Each row is a point on a landscape with many peaks, with its height.
A climber steps from a point to the highest of its 2 nearest points, and stops where none of them is higher. Distance is the straight distance between rows; heights are no part of it.
k544: [144 137 156 142 120 138 105 116  98 182  86  28 168 172 102  88 150  92
  96 156]  height 2.96
k352: [100  93 167 137 104 156 149 203 124 113 145 144  97 166 168 170 163 119
 158  87]  height 3.37
k476: [ 98 115 110 118 113 118 163  48 193 120 151 105 157 118 110 144 100 182
 140 160]  height 1.23
k241: [185 150 131 133 166 153 161 190 132  61  83 198 115 128 122 128 136 163
 124 107]  height 2.98
k512: [160  69 131 169 141 158 152 111 139 101 155 119 174 125 121 152 122 176
 151 155]  height 0.75
k422: [125  99 101 147 126 112  72 147 160 157 166  79  97 117 128 121 157 132
 119 131]  height 2.29
k660: [102 161 150  85 138  63 119 114 134 141  72  67 104 127 122  65 164 141
 133 125]  height 5.87
k91: [150 131 115 173 106 209 140 123  89 138 155 142 129  88  82 143 108 150
  96 116]  height 6.83
k763: [141 162 136 123 113 107  94 129 140 140  59 142 105 154 118 128 148  80
  79 133]  height 3.75
k415: [125 146  89 113 114 146 162  72 143 128 179 147 148  92 134 116  70 149
 146 141]  height 5.51
k691: [109 105 133  97 149 107 143  57 117 117 133 131 184 104 140 129  97 153
 137 172]  height 3.73
k43: [152  73  88 156 147 144 133 128 182 105 166 149 131 140 163 168 101 133
 169 167]  height 4.49
k705: [120 153 154 126 156 119 149 203 142  96  97 110  95 146 112  99 158 138
 158  61]  height 2.21
k764: [143  79 125 132 160 120  83 131 100 149 121 116 130 118 161 126 136 110
 125 163]  height 5.04
k731: [111 139 161 107 117 115 117  96  90 172  89  87 109 119 114  82 160 132
  94 136]  height 4.52
k843: [190 130 121 158 174 170 108 142  86 119 126 133 163  97 103 127  95 109
 105 105]  height 5.03
k287: [109  95  73 136 126 123 111 117 141 171 196 102  87  91 158 101 121 182
 174 164]  height 3.53
k297: [108  72 127 126 137 131 175  33 156 115 146 116 157 123 118 149 108 196
 153 190]  height 1.08
k423: [124  90 174 143 140 118 150 148  76 124 111 153 184 178 135 187 156 101
  91 145]  height 5.65
k138: [175 147 149 134 150 156 124 108  40 164 105  94 176 115  93  99 123 123
  94 137]  height 3.51
k475: [ 74 129 135 116  83 149 149 140 166 109 150 190  88 156 147 187 101 107
 136 104]  height 4.33
k874: [100  84 146 129 113 127 104 114 126 152 114 127  86 118 143 159 162 129
  98 140]  height 4.48
k965: [124  94 148 140 122 158 106 111  98 194 163  51 143 114 117 110 160 136
 116 130]  height 2.65
k485: [159 132 141 129 174 135 105 157  47 152  39 108 136 159 127  95 130  77
 115 169]  height 3.09
k284: [100 136 185 125 113 105 167 126  49 149 115 139 185 174 116 173 141  74
  90 135]  height 5.06
k399: [153 135 152 139 116 132 117  94  43 175  83 103 168 142 102 124 132 101
  68 172]  height 3.31
k736: [189 139 101 145 157 150  86 107 110 123 118 157 152  72 108 123  94 125
  86 136]  height 4.75
k986: [125 148  86 134 123 132 131 163 169  98 120 187  57 106 147 123 117 133
 153 113]  height 3.14
k135: [152 174 132 135 130 147 138 135 101 101 116 151 175 121 108 123 108  87
 103  82]  height 5.63
k610: [105 132 127 101 110  66  95 104 211 121 138 106 143 150 140 147 128  98
 123 124]  height 6.43
k907: [188 153 101 131 188 127 121 183 136  80 103 172 121 114 120 115 112 141
 141 109]  height 3.29
k278: [126  84 152 150 115 141 107 142  82 147  98 171 136 151 132 185 155  78
  84 137]  height 5.01
k781: [113 164  88 114 114  82  99 105 188 149 168  89 110 100  85  79 149 171
 128 114]  height 1.97
k687: [110 157 112 134 102 116 127 123 204 105 144 135 120 125 102 133 131 136
 124  97]  height 5.02
k777: [130 108 125  84 143 101 121  46 142 122 107 148 170 101 114 149 106 146
  96 174]  height 4.04
k951: [ 72 156 173 125 109 119 194 139  37 148 133 167 160 140 117 165 125 106
 111 110]  height 4.71
k966: [ 88  59 155 117 112 124 118 114 130 132 140 134 116 155 154 188 145 125
 128 142]  height 5.00
k393: [167 177 112 152 117 195 131 133 100 134 152 128 142  88  65 108  95 151
  92  84]  height 6.32
k13: [117 126 139 126 107  98 126 134 199  91 129 134 140 146 127 162 141 113
 122 114]  height 5.64
k203: [ 57 184 182  88 101  87 185 131  38 170 115 156 138 159 135 155 130  78
 118 111]  height 4.45
k533: [124 125 126 124 118 126 136 195 160  80 120 197  81 142 168 150 126 127
 159 107]  height 2.85
k459: [132 131 106 145 116 170 149 116 105 131 167 132 126  87 118 113 105 164
 141 127]  height 6.11
k892: [136 170 139 119  77 127  83 138 111 176  77 112 103 186 136 133 136  59
  85 147]  height 3.61
k351: [157 159 134 157 120 137  88 164 145 136  73 114 100 159 101 127 156  70
  76  97]  height 3.99
k968: [106 124 149  82 135  72 113  83 121 143  92  88 122 123 137  92 159 149
 126 157]  height 5.13
k464: [144  74 133 152 136 147 114 154 155 102 159 152 157 153 166 180 115 104
 154 140]  height 5.18
k828: [110 145 169 134 126 130 141 119  86 133  84  88 131 125  84  90 168 155
 100 108]  height 4.09
k167: [115 116 105  91 114  93  88  75 174 150 148 137 135 115 144 150 108 111
 110 151]  height 5.74
k480: [ 80 156 159  95 109  93 156 121 142 119 108  89  91 115 117  73 166 174
 155 102]  height 4.98
k852: [136 163  32 147 137 111 140 131 187 106 174 163  67 115 141 110  91 153
 177 133]  height 4.37
k819: [136  89 140 164 125 167  93 171 105 137 129 148 110 133 138 158 145  94
 100 108]  height 4.61
k177: [158 117 129 166 139 160  82 168 118 146  82 131  88 126  99 142 155  97
  73 112]  height 4.27
k919: [145 138  75 109 144  76  85  87 176 135 161 108 151 100 124 116 110 141
 121 153]  height 5.17
k640: [108 121 146 103 130 137 164  88  93 115 153 138 189 121 147 137  99 139
 153 134]  height 3.46
k5: [155 157 109 118 187 107  99 182 129  98 109 140 114 123 152  93 117  98
 149 105]  height 3.56
k902: [119 120 122 135  96 129  82 134 153 168 119 136  59 108 114 138 154 121
  79 122]  height 4.07
k334: [105 111  83 133 112 157 144 150 153 118 141 201  43 107 162 152 115 147
 162 144]  height 3.45
k72: [110 131 171  86 157  87 163 124  72  96  79 171 157 145 159 126 155 137
 143 141]  height 2.73
k549: [123 112  85 113 159 100 107 112 129 138 148 129  96  81 148  94 130 179
 158 165]  height 4.03
k164: [121 144  92 137 136  76  85 147 173 170 163  53  96 132  88  92 159 137
 123 106]  height 2.12
k783: [111 165 121 109  89 139 129 114 142 113 124 189 123 112 113 163  98 110
  97 111]  height 4.99
k405: [158 158 104 143 131 123 173 149 175  72 134 150 129 134 118 125 121 167
 155 111]  height 3.97
k787: [141 121 161 150 102 132 116 110  90 164  64  72 151 182  93 122 152  82
  73 172]  height 3.11
k19: [124 139 151 131 130 118 113 186 152 119 121 101 104 155 140 114 149  92
 148  68]  height 2.07
k360: [131 118  42 150 136 118 112 148 175 136 191 127  74 108 148 120 111 149
 175 151]  height 3.83
k303: [ 86 163 130 110  94  98 140 132 178 111 147 103 105 125 122 103 155 138
 148  78]  height 4.56
k320: [112  84  98 148 127 146 137 136 168 116 153 155  77 129 157 157 118 153
 175 156]  height 3.88
k417: [140 179 139  88 148  97 105 155 120 125 100 120 130 143 171  91 115  71
 157 104]  height 3.77
k964: [120 182 139  86 129 124 116 136  87 143 112 124 112 119 149  79 114  98
 139 101]  height 3.95
k650: [107  93 131 122 104 152  94 133 114 202 197  81 113 120 160 106 136 133
 133 125]  height 2.53
k550: [134 110 129 157 113 155 172 112 151  95 167 113 159 133 127 135 122 154
 180 127]  height 0.60
k61: [151 125 174 128 160 117 132 190  93 100  36 143 117 161 124 112 185 115
 117 116]  height 2.64
k260: [131 180 130 102 116 133 141 123 120 105 117 189 168 121 126 144  80  82
 106 104]  height 5.30
k708: [141  61 109 165 126 165 160  66 137 125 167 106 148 114 128 158 104 183
 155 186]  height 0.91
k467: [137 144 111 136 130 120 181  74 153 100 132  99 145 102 101  85 116 209
 167 143]  height 1.57
k849: [125  96 147 126 120 163 153 204 143  91 143 191  97 174 170 192 139 110
 153 109]  height 3.10
k724: [125  94 113 117 116 105  64 113 162 205 187  67 117 126 147 123 141 116
 123 144]  height 2.42
k922: [124 150 165 106 149 107 145 175 121  83  77 146 106 147 134 105 159 122
 138  91]  height 2.39
k782: [103 101 136 147  96 161 161 180 151 109 133 155  71 141 135 153 157 159
 149 107]  height 3.78
k224: [176 116 130 150 160 158 100 125 100 126 137 112 198 128 136 128 111  98
 113 127]  height 5.35
k596: [162 192 127 127 129 169 121 143  87 140 137 118 162 108  88  97  97  96
  96  77]  height 5.97
k33: [ 76  71 163 145  94 149 170 118 130 126 172  98 155 156 141 167 156 147
 160 131]  height 0.38
k517: [118 114 152 144 111 165 129 169 127 112 118 145 108 126 122 132 149 142
 119  94]  height 4.23
k74: [108  79 145 125 144 127 112 150  98 119 124 150 115 136 177 150 153 119
 156 139]  height 5.79
k252: [148 153  66 126 159  77 112  96 178 107 149 148 129  90 102 114  98 165
 125 148]  height 4.63
k955: [ 87 113 150  86 135 121 171 109 122 105 161 144 171 154 174 160  89 125
 170 131]  height 3.25
k813: [150 111 133 136 154 129  90 119 108 192 133  28 154 141 105  84 147 125
 121 139]  height 2.80
k930: [138 125  61 143 128  95 149 146 218  95 161 155  86 152 142 141 109 157
 172 143]  height 3.71
k139: [132 171  88 138 122 115 153 103 167 122 167  83 116  89  83  76 115 196
 145 121]  height 1.79
k355: [161 120 101 124 139 135 119  67 126 127 132 143 160  69 109 129 104 159
  98 167]  height 4.39
k576: [169 119 150 138 181 154  95 135  34 173  82  82 139 145  99  91 137 104
 111 151]  height 3.30
k471: [136 132 144 138  80 146  77 139 114 178 106 132  77 134 128 155 139  70
  74 125]  height 3.80
k473: [104 123 141 144  68 168 137 134 178 117 140 169 115 129 109 187 112 114
  92  98]  height 4.64
k195: [108  98 157 149 113 149 161 155 128 121 162  94 143 140 149 127 143 135
 176 100]  height 0.48
k311: [ 97 137 139 110 102 121 170  54 150 116 153  87 169 100 108 105 121 193
 147 135]  height 1.37
k776: [ 86 112 165  78 140  90 147 123 102 106 114 156 154 159 182 153 121 106
 158 130]  height 3.03
k117: [128 160  68 121 123 132 176 104 167 128 185 140  95 110 142 100  81 156
 191 135]  height 4.97
k300: [172 138 165 123 178 125 136 161  78 115  48 112 144 160 117  92 150 101
 116 126]  height 2.88
k900: [147 132  93 134 147 114 164 120 188  83 124 174 119 124 140 134 101 166
 168 148]  height 3.44
k123: [125 156 163 123 126 138 165 110  56 134 103 107 173 121  93 104 138 128
 103 118]  height 3.74
k969: [150 171  86 154 135 114 132 122 194  89 145 130 147 112  94 114 105 143
 121 114]  height 4.55
k870: [151  98 128 155 124 157  95 139 126 130 159 134 185 143 146 166 109  78
 118 122]  height 5.75
k598: [151 110 105 106 172 109  89 114 114 134 113 155 110  97 145 119 118 131
 128 168]  height 4.60
k666: [ 94 176 168  97 113 121 152 140  42 144 115 140 131 141 158 109 132  83
 130 110]  height 4.18

For each start below, name the point where the climber stops.
k907 => k423
k475 => k91
k72 => k870
k849 => k423
k473 => k91
k533 => k870

Call two points neighbours if one is among the 2 nearest of the other. Go from one point of each pair to the other, from neighbour to neighbour, staying as high as possible. Name the lowest point that can't be avoided.
k423 / k138 => k900
k852 / k423 => k287
k870 / k91 => k533
k423 / k74 => k892
k660 / k610 => k303
